Each row is a point on a landscape with many peaks, with its height.
From any point a climber steps to the highest of the 2 points nearest to it. It stops when none of these is higher. Distance is the straight distance between rows; heights are no part of it.
nined h=368: [104 111 116 136 168  89 122 162 125 138 170 128  80 138 123 160 136  94
  95 181 138 141  97  78 178  55]
kilu h=225: [160  85 170 166 115 103 155  98 151 154 121 138 104  81 186  74 162 173
 166 140 108 160 107 139 151 142]
pila h=433: [ 96 119 106 143 160  98 133 151 103 116 166 157  84 152 105 153 133  90
 109 158 135 111  83  79 183  77]
dapi h=631: [134 114 119 105 130  86 162 156 147  82 111 115  93 155 103 140 138 119
 118 101 102  94 115  84  73 141]
Gize h=637: [133 143 150 126 110 114  91  95 175 157 116 102 178 127 167 111  89 176
 142 119 116 168 150 159 121 173]
Zoteb h=131: [145 122 136 101 141 128 170 103  83  87 110 144 140 194 154 152  73 168
  83  86 104  87 165 132 117 112]
fizor h=434: [ 78 115  82 117 125 205 120 121 104 129 129 134 154 158 101 180  90 122
 138 143 149  84 180 172 136 122]
sunof h=306: [124 147 146 164  91 125 137 142 117 159 130 161  98  70 149 103 183  86
 181 132 118 173  87 147 116 122]
Fos h=723: [121 123 124 120 118  86 159 146 141 122 122 116  76 144 127 132 147 126
 158 104  94 117  84 102 110 123]
patog h=395: [115 122 105  98 121 176 156 153 130  63 147 121 125  95 116 145 155  87
 107  89 104 125 198 140  47 164]
mezi h=589: [172 125 127  88 135 110 160 149 134  86 144 147 163 182  91 190 124 146
  62 108 108 100 200 149  93 170]
voloz h=502: [109 139  93 143 167 105 136 136  80 118 133 151 103 166  88 146 116 106
 102 130 140  82  70 102 176  92]
zinov h=150: [ 90 107 145 111 163 124 181 112 107  82 149 158  99 128 168 115  79 141
 140 104 122  92 135 142 132 111]
nedok h=326: [144 119 138 137 114 142  75 128 157 136 152 134 178 122 151  90 139 136
 167 174 115 164  83 102 181 162]
lora h=500: [ 98 103 127 133 146 134 136 132 128 133 135 129  97 122 113 131 134 131
 178 170 144 117 122 111 157  98]
sopo h=625: [163 170 148 140 181 110  87  81 110 190 117 112 164 151 106 105 127 154
 103 160 163 154 105 120 182 145]
Pok h=554: [187 136 136  81  96 130 150 141  93  73 133 151 178 184 106 198 106 140
  40  94 121 104 188 147 107 129]
dafu h=141: [108 115 138 111 152 131 172 102  90  75 126 153 117 163 154 127  66 162
 116 100 114  76 146 121 136 105]
Nazag h=651: [155 157 104 107 195 116 124  98  70 189 109 110 135 140  77 137 117 117
  98 116 175  78 112 164 161 112]
Veti h=232: [120 115 156 144 114 116 147 134 124 156 155 150  93  74 151 102 168 101
 179 161 122 155 100 128 149 108]
fudi h=101: [144 135 157 161  83 110 114 131 147 169 182 143 125 122 163  90 153  91
 161 141 107 164  80 100 183 118]
Zepu h=422: [132 112 131  91  96 165 168 142 123  44 146 130 147 129 114 157 125 101
  90  86 108 102 204 117  68 149]
duzo h=489: [ 68 132 108 133 121 146 143 129  98  83 157 193  56 107 136 113 155  57
 134 113 148 127  98 127 139 107]
Lud h=435: [156 125 101  90 153 138 144 108 111 155  93 105 164 177 116 182 117 186
 112 117  90 117 201 164  80 137]
Degir h=414: [158 138  55 150  99 192 106 162  90  80  74 143 137 176  73 129 123  76
  67  87 162  63 114 126 116  88]
gisil h=535: [127 141 125 154 158  88 137 119 124 167 118 125 103 165 112 131 124 157
 145 147 131 118  93 101 164 111]
sase h=105: [119 104 151 122  97 163  85 145 138 144 148 145 134  60 163 103 174  83
 131 208 157 190 121 110 152  97]
Zim h=586: [132 102 142  78 138 118 182 125 137  81 122 124 127 156 151 143 106 153
 118  98  87 102 178 137  69 142]
karo h=314: [132 136 137 114 114  91 133 152 186 127 123  92 110 115 114 144 145 120
 133 105 112 137 133 120  70 162]
dusi h=497: [ 80 143 141 113 125 157 114 114 141 160 145 114 175 127 127 145  85 165
 156 145 151 138 181 186 140 134]
Dov h=587: [125 111 135  89 133 102 174 133 141  73 114 124  99 139 140 129 115 128
 129  89  96 103 134 113  69 138]
Sude h=445: [ 72 131 113 102 134 177 136 127 117 128 142 130 149 135 124 163  86 141
 160 137 140 102 176 175 125 127]
Lapa h=324: [144 145 114 131 101 121  78 119 171 149  97  79 183 124 105 126 126 159
 142 136  96 148 137 103  94 158]
duv h=237: [164 105 143 149 122  46 131 123 172 148  86  93  89 171 143 115 150 154
 134 123  88 154 115  98 102 143]
Lepup h=636: [180 117  92 113 203 135 160  82  59 162  77 117 115 161  91 119 137 148
 118 106 129  71 120 123 134 113]
baval h=4: [116 170 152 154 110  96  73 131 154 157 157 127 151 136 131 124 109 119
 131 146 161 165  76 118 188 144]
vize h=635: [115 111  98 129 151 164 143 116  73  99 100 143 134 171  93 139  90 122
 127 134 136  57 127 110 135 109]
dotem h=313: [136 154 126 141  72 129  72 150 186 127 132  84 147  80 134 119 174 101
 142 103 101 177 115  99  97 168]
bime h=402: [158 145 106 110 139 126 113 104 136 174  87  78 180 157  97 160 119 179
 115 128  98 130 192 148  74 141]
gav h=211: [165 100 143 157 111  81 117 105 175 152  87  99 122 157 166  92 142 179
 150 125  88 169 115 109 121 151]
sadid h=509: [126 156 134 134 181 124 128  89 117 183 112 113 151 164 113 137  96 180
 120 143 150 127 158 159 151 129]
nipit h=570: [ 63 143  92 129 103 152 140 151 120  94 139 154  69 121 112 121 163  71
 139  91 142 113  97 112 135 115]
kos h=279: [165 115 146 131 105  56 147 143 190 128 123 103  76 122 128 133 162 120
 145 111  97 152 116 106  82 163]
Faf h=546: [ 92 164 145 117 114 127 108 115 160 171 138 108 171 124 138 140  82 160
 145 123 137 146 153 179 125 148]
tuz h=163: [153  76 179 154 148 108 133 132 156 146 157 131  91  60 184 107 153 159
 111 182 152 172 116 127 161 104]
komi h=505: [118 158  80 120 126 120 123 170 115 127 102 121 121 167  76 150 134 110
  98  93 140  82  89 120 106 120]
fet h=579: [ 90 100  98 132 151 159 139 129  97  97 125 140 105 152 101 142 109 113
 148 161 145  74 120 103 151 104]
mezef h=543: [117 139  74 128 169 175 109 118  74 144 107 140 143 159  69 156 106  92
 107 154 184  71 131 153 154 111]
lut h=460: [ 99 124 150 106  93 165 164 116  86  57 129 148 125 134 147 127  78 105
 116  71 127  86 162 122 100 102]
las h=465: [139 106 152 173 175  82 138 107 142 156 124 123  85 155 135 108 133 194
 142 150 134 138 120 124 164 113]
tok h=454: [113 142  64 126 113 179 115 166 116 101  91 129 141 172  82 145 121 100
  86  83 157  70 124 135 113 115]
Bafud h=487: [ 98 123  79 126 162 198 114 123  89 143 118 130 151 161  83 175  92 109
 117 173 174  82 166 163 145 113]
pag h=617: [126 146 121 138 124  88 133 132 142 158 106 104 110 161 103 137 138 143
 143 119 111 116  91  98 126 121]
dev h=155: [141  94 159 126 113 156  90 141 141 137 167 144 154  70 168  90 164 104
 136 207 135 186 105 103 165 129]
bako h=58: [ 78 129 147 121 118 143  88 137 149 135 153 138 119  69 134 117 144  94
 144 184 184 168 134 136 154 114]
zafak h=550: [ 77 173 108 149  84 158  98 147 153 139 126 122 106  80 121 116 180  87
 158  95 141 167 123 143 117 136]
Miba h=671: [ 63 145 103 126 106 151 127 143 134 130 132 136  91 103 119 122 159  93
 164 105 147 129 109 142 128 120]
sug h=618: [148 115 136  77 132 111 166 133 140  85 137 125 140 171 118 171 114 151
  87 102  95 106 191 143  78 157]
Vadam h=46: [166 114 166 151 102 104 111 132 153 156 194 154 134 110 191  94 139  97
 135 165 119 178  79 106 202 142]
gitus h=283: [179  85 152 166  96 105 129 104 166 149 120 127 125 118 186  73 160 163
 164 134  87 172  94 115 160 148]
Vota h=231: [136 144 143 155  65 133 112 128 139 146 134 134 129  71 158  97 182  92
 180 115  98 180  91 121 116 139]
Zopi h=553: [104 148  91 131 140 113 134 152  99 116 121 143 112 169  84 143 114 112
 117 104 143  80  76 109 137 108]
sumu h=31: [ 77 155 152 134 122 127  79 137 154 152 158 130 146 107 124 126 113 115
 133 162 184 153 116 138 174 132]
mup h=162: [ 94  98 144 117 169 123 174 124 101  86 150 164  78  95 155 112 117 118
 150 137 137 106 123 140 136 107]
zela h=600: [138 158  87 113 184 145 117 121  63 162 114 137 148 146  69 147 103  98
  94 123 188  71 115 170 162 101]
fazok h=722: [165 150 130 121 209 115 112  79  89 198 118 100 137 129  82 120 134 139
  94 150 186 120 124 130 179 113]
geze h=683: [152 116 100 125 179 149 159 105  62 116  89 131 124 175 103 130 100 150
 121 117 118  58 127 112 129 109]
nas h=440: [124 115 149  94  77 163 172 134 107  47 131 135 137 133 136 151 100  96
  89  68 120 103 191 115  78 115]
finav h=504: [142 154 122 121  95 146 137 131  66  81 118 152 162 182 110 155  58 112
  56  66 148  73 150 137 123  83]
nub h=193: [159  75 177 176 136  95 146 109 156 147 143 142  91  79 182  80 145 181
 134 156 141 163 122 144 162 134]
Lamaf h=139: [143  80 167 136 155 122 117 149 158 136 151 111  99  78 180 121 130 170
  92 186 160 178 122 109 139  70]
daram h=473: [130 139 119 111 172 135 144 102 104 164 101 114 149 177 120 153  99 184
 132 129 123 104 169 158 118 126]
fidas h=366: [145 159 112 126 121 128  89 107 154 172  88  81 186 146 102 135 107 173
 128 129 111 142 153 134  95 154]
Zud h=483: [117 136 146 123  89 141 157 116  75  69 123 151 142 169 131 140  52 116
  78  73 138  74 152 115 126  78]
Gug h=441: [114 157 117 142 110 142 134 157 137 127 110 122 106  54 132 120 173  98
 157 105 106 165 134 154  46 149]
kisas h=428: [159 113 129 133 110 132  80 112 170 137 127 126 178 115 165  85 132 164
 170 153  93 170  85 117 160 180]
Tozu h=530: [184 149 128  93 108 135 143 145  76  84 113 144 171 182 105 174  86 123
  36  78 136  91 165 148 102 108]
Zulo h=370: [128 132 125 116 132 143 162 155 148  81 150 127 111  75 115 142 164  93
 121 102  98 139 192 147  40 180]
Ror h=388: [111 147 122 150 107 135 153 142 110 133 104 145  93  63 141 107 180  99
 183 119 107 157 114 152  68 124]
Nom h=9: [148 127 171 144 113  95  89 138 151 143 183 144 128  86 193 103 125  96
 112 169 157 186  76 123 198 138]
rotu h=382: [134 162 127 153  91 139  91 149 164 125 112 103 135  41 137 113 182  94
 142 112 108 191 145 141  60 168]
tibo h=556: [141 163 146 140 165 116  96  86 127 182 107 113 174 153 115 115 101 173
 120 154 150 147 131 145 157 145]
Sela h=182: [109  91 150 136 164 111 173 139 106 119 155 164  68  69 160 113 149 115
 155 163 134 131 108 140 141  95]
fozo h=223: [163  77 157 126 126 149  93 133 158 126 160 144 162  86 183  86 153 152
 133 194 122 178  98 111 180 157]
semu h=262: [116 151 111 134  78 139  63 138 176 140 120  88 175 110 123 116 145 134
 154 112 104 166 108 102 119 162]
fad h=347: [126 138 128 125 127 110 150 165 170 102 144 104 105  75 102 140 170  91
 121 101 114 143 167 134  58 186]
dok h=544: [139 126 137 131 109 125  79 102 180 144 111 107 182 115 164  90 107 179
 158 137 105 166 118 139 137 178]
manu h=432: [129  97 151 156 156 115 140 115 148 148 135 125 106 122 134 106 136 185
 170 171 134 137 129 119 156 109]
vefil h=170: [135 148 133 146  65 133  96 139 151 151 157 121 146 101 151  94 169  96
 175 120  97 172  77  99 153 142]

Where does a climber stop that starts at each point below?
dafu | sunof
baval | Gize
duv | sug
Zud | sug
manu | geze
semu | fazok
daram | fazok
Bafud | fazok
fozo | Gize
Vadam | sunof

Call two points neighbours if one is among the 2 nearest of the other. Go from one point of each pair to the other, from neighbour to neighbour, staying as high as possible. Name the lowest point that can't be avoided.
sug, gitus | gav
fazok, sug | manu
geze, fazok | Lepup
Miba, fazok | semu
geze, Gize | fizor
sug, Fos | Zim
